Each scene shows the same named points in several views. A view is turned or mirrored, and shifted as a whole, has a little noise and may leave points out.
(in the rows, 128 means zero)

Scene 1
View 1
Num: [ 99 156 184  44 107 185 151 146 147 149 195  98  93 106 109 148 143 119
 122 170 137 121  91  88 165 122 156]
Sipa: [141 155 146  76  89 174 135 150 147 176 213 110 127 115 115 151 134 166
 155 176 106 132  75 150 147 116 110]
neba: [138 154 187 129  75 153 131 145 116 146 214 102 156  81 103 161 147 148
 155 157  94 158  78 158 122  90 135]
Puf: [128 149 220 114 110 133 148 131 156 123 193 101 127 125  98 138 147 193
 130 109 147 122  85 114 124 130 146]
bise: [125 158 152  57  99 155 129 143 156 162 169 104 114 102 131 149 135 127
 110 178 147 130 111 134 165  74 145]
Bipi: [120 171 173  63  97 121 177 123 187 140 165  96  87 169 121 121 129 165
 125 130 181  95 117 101 168 117 131]
Pufas: [ 89 148 193  25 114 205 175 131 155 141 199 116  88 130 120 121 143 145
 112 160 151 116  79  75 168 159 183]
Gakaz: [120 155 162  64  81 197 164 144 133 162 225 113 120 116 111 140 138 152
 160 179 100 137  66 129 152 140 137]
kur: [133 149 178 107  87 161 161 126 140 163 222 128 151 137 127 128 143 192
 144 146 119 144  62 144 129 132 134]
Vep: [138 158 199  93  75 155 159 139 138  95 181  96 119  90  96 136 130 164
 151 142 123 142  98 152 137 112 174]
fizig: [119 145 169  72 122 166 123 143 157 187 205 114 124 121 126 152 148 155
 115 163 134 125  80 109 148 113 119]
sogo: [107 158 155  47  78 195 175 130 136 168 208 127 119 124 141 125 140 127
 129 191 126 142  78 126 167 117 164]
zope: [119 168 204  95  43 153 206 118 127  82 182 105 122 110 116 110 132 145
 151 143 137 150 102 147 147 108 207]
gefe: [129 153 163 100  71 172 152 132 124 166 215 128 157 107 137 136 143 152
 138 176 109 163  71 161 137  97 150]
Rif: [120 160 154  50  98 170 144 144 156 165 187 105 104 115 123 145 135 133
 127 176 136 124  98 120 168 104 136]
sare: [107 155 174  82  97 161 154 130 143 177 208 117 129 133 133 140 151 137
 118 163 138 133  81 107 151 107 137]
fisog: [144 174 132 120  19 147 176 124 109 168 210 128 174 113 157 129 131 129
 161 194  98 180  89 208 143  53 143]
kos: [ 88 157 187  82  96 157 148 129 130 170 198 112 131 110 138 148 158  93
  98 171 145 143  94  95 154  77 159]
Demeb: [125 170 166  84  66 151 173 134 142 141 195  96 116 123 112 138 134 141
 156 160 125 129  97 134 155 107 137]
View 2
bise: [ 95 143 116 190 107 138 147 145 126  64 153 158 156 101 134  77 122 116
 143 152 105 118  83  93 139 115 115]
Num: [108 150  96 181  84  92 139 129 136 110 116 128 147 134 156  78 105 118
 120 158 114 116  89 113 151 120 133]
gefe: [104 149 118 175 122 113 126 113 103  60 144 201 158 100 147  87 150 144
 109  94 152 101  91 129 119 102 108]
Bipi: [ 92 187  63 165 105  86 130 142 104  88 161 149 137 101 169  92 104 113
 171 166  43 133 133  64 122 113 142]
sogo: [ 81 140 107 159  92  99 122 112 103  85 127 145 142 107 157  90 134 130
 130 130 148  87  80 110 144 130 121]
fizig: [107 160  92 165 114 125 148 125 138  92 123 141 165 111 149  63 136 128
 122 120 114 134 112  93 131  85 107]
neba: [138 163 122 199 128 114 129 124 118  65 155 225 176 123 142  75 131 141
  79 100 130 118  94 151 110  78 117]
Pufas: [ 89 134  65 168  75  53 137 121 135 112  94 111 118 129 167  92 117 124
 141 150 111 118 106 111 152 140 137]
Vep: [119 141  88 210  99  75 125 144 112  54 158 215 149 125 143  96 114 131
 101 136  86 123 102 154 109 122 139]
Puf: [129 168  62 193 124  63 145 137 133  77 137 199 142 125 159  84 122 136
 124 115  66 158 143 122 103  88 131]
sare: [107 171 104 168 120 103 139 115 119  97 130 159 148 110 163  81 130 131
 136 121 127 117 103  97 137  95 117]
Sipa: [101 157  94 155  99 131 114 120 109  72 149 160 187 106 142  61 145 134
  83 116 116 110 104 116 113  90 109]
kur: [106 164  77 157 122  85 122 109 103  70 135 192 156 103 161  85 156 151
 111  84 118 121 130 120 103  93 113]
kos: [116 168 137 197 129 109 159 123 134 104 127 167 134 120 160  89 112 122
 156 137 145 115  78  98 159 100 122]
fisog: [ 94 166 155 173 136 140 101 110  59  32 193 244 168  77 147 100 149 143
 115  97 166  65  68 125 110 105 111]
zope: [108 148  95 208 103  43 116 133  87  57 162 230 117 118 163 126 105 132
 137 140 103  98  93 150 118 147 154]
View 3
fizig: [ 81 168 134 156 132  99 150 131 160 132 118 116  80 143 138 115 127 166
 134 132 126 120 135 138 164 134  98]
gefe: [122 141 163 156 108 123 147  99 149 130  89  91  91 149 100 123 107 129
 174 116 123 144 113 113 151 145 123]
Puf: [117 193 169 150 102  83 178 154 126 112 123  74 125 133 191 110  99 125
 121 130 125 142 140 114 165 113  97]
Bipi: [106 185 161 165 146  85 151 195 220  89 112  84 127 141 175 104 102 127
 109 125 137 129 135 176 184  87  95]
zope: [187 159 216 157 126  96 158 132 162 127  65  61 128 133 140 130  73  80
 130 114 152 155 110 120 179  95 127]
kos: [125 135 171 141 156  81 170 136 183 149 111  89  62 145 103 149 121 148
 124 123 141 106 151 120 182 129 110]
sogo: [135 147 163 178 140 100 119 107 196 147  78 115  92 142 111 129 116 149
 143 122 146 124 104 144 179 131 125]
neba: [123 149 167 126 122 145 177 103 105 130 110  90  79 140 131 129  99 115
 172 109 127 161 136  97 141 136 109]
bise: [ 96 158 149 139 159 111 155 142 173 123  79 108  73 142  97 109 106 127
 126 138 134 117 128 150 172 102  99]
Rif: [103 162 147 154 159 115 139 133 181 132  93 122  81 137 128 117 116 144
 130 126 144 125 126 158 175 112 102]
Gakaz: [131 163 156 175 131 127 120  92 157 146  99 126  99 137 153 126 116 153
 157 111 147 151 109 137 163 138 120]
Sipa: [ 94 166 136 158 129 147 132 109 148 123 102 125  90 142 141 109 114 146
 167 116 128 152 115 143 148 134 107]
Demeb: [134 157 173 152 145 130 148 134 175 117 100  95 102 139 148 124  98 120
 150 108 146 153 125 144 165 113 113]
fisog: [133 106 176 142 115 168 152 103 176 102  73  68  84 164  53 127  90  93
 214  93 115 169 106 120 136 143 135]
kur: [115 167 157 172  82 106 147 116 149 114 111  85 121 149 151 112 110 142
 166 115 115 149 114 117 151 148 117]
sare: [112 153 157 161 129  94 151 134 182 131 116  96  89 147 132 130 122 154
 140 120 131 123 136 133 170 138 110]
Num: [127 169 161 157 168  91 139 125 172 159 101 127  82 125 154 133 120 156
 106 129 162 117 132 146 190 111 104]
View 4
Puf: [ 95 110 158 121  90 194 176 131 146  94 177 175  95 119  92 170 130 110
 146 130 158 213 138 156 162 112 176]
Gakaz: [161 130 100  94  83 165 148 161 187 134 141 148 104 146 117 167 148 131
 127 140 143 172  99 136 130  84 166]
sare: [126 113 108 113  96 185 146 113 161 151 163 166  97 144 107 161 130 117
 121 152 132 163 134 125 137  74 168]
sogo: [161 126  90  91  97 175 128 151 195 167 159 147 102 141 102 156 141 113
 108 164 110 154 120 126 125  88 165]
kos: [109  99  94 129 101 184 149 109 167 164 165 179 100 131 128 182 132 102
 104 167  92 143 147 112 151  85 156]
neba: [127 129 104 146  67 187 146 116 166  99 149 187 117 135 169 182 146 120
 145 133 139 189  78 151 148 110 131]
Num: [109 107 106  87 116 157 166 155 178 151 155 145  93 134 113 187 140 130
  89 152 102 173 141 126 144  79 183]
zope: [145 115 128 140 104 210 147 198 201 125 169 164 125 109  93 191 147  66
 145 151 118 187 136 162 143 158 140]
bise: [100 124 100 108 122 188 117 111 176 154 179 149  97 129 131 157 129 124
  94 168  92 195 123 146 126 103 156]
fizig: [108 120 111  94  94 172 146  94 153 139 167 161  84 145 120 150 128 142
 108 150 133 183 119 129 140  65 180]
Bipi: [ 91 103 140 114 161 209 144 138 155 163 181 134  97 138  58 158 118 118
 126 148 143 219 181 161 124  92 187]
Rif: [113 120  98  98 124 174 134 128 174 158 162 139  95 143 120 162 136 139
 100 155 111 190 126 140 124  82 169]
gefe: [161 137  95 122  66 192 122 117 180 129 159 176 109 140 134 152 141 107
 138 152 134 167  87 137 132 105 141]
Vep: [117 123 131 125 100 190 151 169 185  98 167 161 113 113 123 186 146 103
 133 140 124 213 110 168 145 143 149]
Pufas: [130 108 125  58 104 155 176 180 186 152 167 141  82 124  65 170 138 113
  90 158 111 163 160 117 148  83 205]
Sipa: [137 139 101 101  91 173 130 118 168 127 152 147 100 154 135 151 140 153
 127 136 151 199  85 150 122  78 161]
Demeb: [130 118 108 131 117 193 139 150 176 143 152 148 114 141 116 178 140 119
 135 141 136 194 125 156 125 100 152]
View 5
sare: [129 134 123 128 110 134 163 137 152 151 150  66 138 136 105 134 110 160
 160 107 102 134 156 108 105 103 150]
neba: [136 158 120 154 154 101 163 158 125 174 150  77 159 145 158 101 103 137
 172 108 156 170 163  93  67 127 115]
zope: [159 156 178 133 140 104 128 121 128 135 158  69 158  84 195 113  61 175
 164 137  94 166 120  82 100  69 129]
Rif: [123 144 164 135 140 140 163 132 147 146 127  77 141 147 101 146 110 165
 143 128 116 115 157 118 120 111 157]
fisog: [ 96 134 104 151 129  96 148 181 114 143 150 144 155 140 177 105  39 150
 129 113 132 161 107 140  54 133 113]
Demeb: [127 143 170 125 130 129 153 141 143 147 157  77 154 134 143 130  81 161
 144 126 120 141 152  94 103 112 132]
kos: [129 154  99 147 136 133 191 133 140 150 156  66 139 117  96 119 116 177
 166 122 106 125 131  99 109  87 157]
Puf: [181 166 167 125 118 128 142 133 151 158 156  37 174 114 132 113 114 159
 202  85 100 160 201  77 105 101 115]
Vep: [162 169 187 146 159 107 136 131 128 153 138  64 167 115 173 113  92 158
 173 125 124 160 158  89  99  96 122]
sogo: [119 119 138 133 119 118 143 123 148 140 124  77 115 140 132 149 100 155
 135 133 100 133 128 127 106  91 170]
Gakaz: [122 116 153 125 121 112 138 128 148 160 129  59 118 163 150 148 110 130
 140 127 130 155 160 104  95 114 154]
Bipi: [151 152 209 100 101 169 146 132 163 125 164  67 176 109  92 144  81 194
 161 106  72 111 178  97 142 102 133]
Num: [133 143 164 132 144 136 167 108 153 152 134  42 127 136 107 148 131 164
 150 143 114 120 153  91 130  86 173]
bise: [131 163 157 154 154 135 166 140 136 142 120  94 158 133  98 132 106 176
 154 122 111 108 147 135 116 108 151]
gefe: [125 133 111 147 126 101 144 151 132 156 131  94 139 144 152 120  92 142
 157 105 122 160 143 128  73 114 136]
kur: [148 128 130 123  94 112 126 146 149 159 140  68 148 144 147 128  97 138
 172  82 104 171 179 113  80 117 125]
Pufas: [152 127 173 120 115 134 138  90 166 143 121  24 111 122 115 163 132 164
 159 135  75 129 152  98 139  61 186]
Sipa: [122 132 156 133 129 122 144 150 144 161 125  83 144 176 129 141 107 135
 146 108 140 143 180 122  90 140 137]
View 6
fizig: [101  93 124 145 142 124 126 154 148 142  97 121 160 126  61 111 130  74
 168  99 150 107 125 146  67 157 105]
Demeb: [137  80  89 130 129 145 119 155 150 148  98 105 161 133 102 140  99 111
 161  95 144 114 133 150 127 137 127]
Num: [ 99  79 102 111 154 135 113 131 144 182  92 113 122 108  57 115 122  82
 176  78 142  98 147 130 106 163 133]
fisog: [122  80  42 169 126 120 100 160 172  97 135 106 187 151 123 182  62 136
 127 129 158 143  98 167 152 101  85]
Rif: [104  78 100 120 143 146 119 129 143 151 110 119 142 133  59 132 128  91
 172  91 144 103 129 155 103 151 119]
Sipa: [120  92  97 158 132 140 126 148 137 122 121 122 164 138 104 123 114  75
 161  81 175 125 128 166  90 142 114]
neba: [142  93  85 172 128 108 103 177 151 111  86 107 160 108 131 124 106 122
 143  79 164 150 119 124 118 144  91]
Gakaz: [114  92  83 150 148 137 117 145 150 159 120 116 152 122 108 120  87  61
 161  79 182 117 150 150 107 139 137]
Bipi: [151  76 146  87 127 180 148 153 144 183  74  99 176 157  59 137 133 109
 192 119 104  72 145 160  96 153 146]
bise: [111  72 103 123 142 137 110 120 152 133 101 123 145 135  54 146 142 116
 173 105 137 105 122 154 113 154  91]
Pufas: [111  85 115 107 173 142 116 124 167 220  89 113 137 108  49 115 108  58
 187 103 156  69 182 128 102 163 149]
Vep: [180  80 100 136 138 139 104 146 159 149  71 106 153 115 125 138 120 131
 169  83 161 114 163 125 147 157 111]
gefe: [119  91  79 166 143 111 105 156 174 128 110 113 175 126 106 144  87  99
 145 115 172 124 129 146 117 130  94]
kur: [145 104 113 168 137 125 124 176 172 146  94 110 197 132 114 125  90  78
 156 120 174 110 147 146  91 136 114]
sare: [102  90 108 135 142 125 121 162 160 161  95 107 165 125  66 125 102  88
 159 115 138 103 126 140  91 142 119]
zope: [179  73  82 117 146 142  97 149 183 182  69  90 162 115 120 159  83 143
 163 114 144  97 172 121 175 140 128]

In a view up to two points have been moved. Name them for each view, in the order of its rows, or write none.
view 1 | bise
view 2 | none
view 3 | none
view 4 | Gakaz
view 5 | kos
view 6 | Demeb
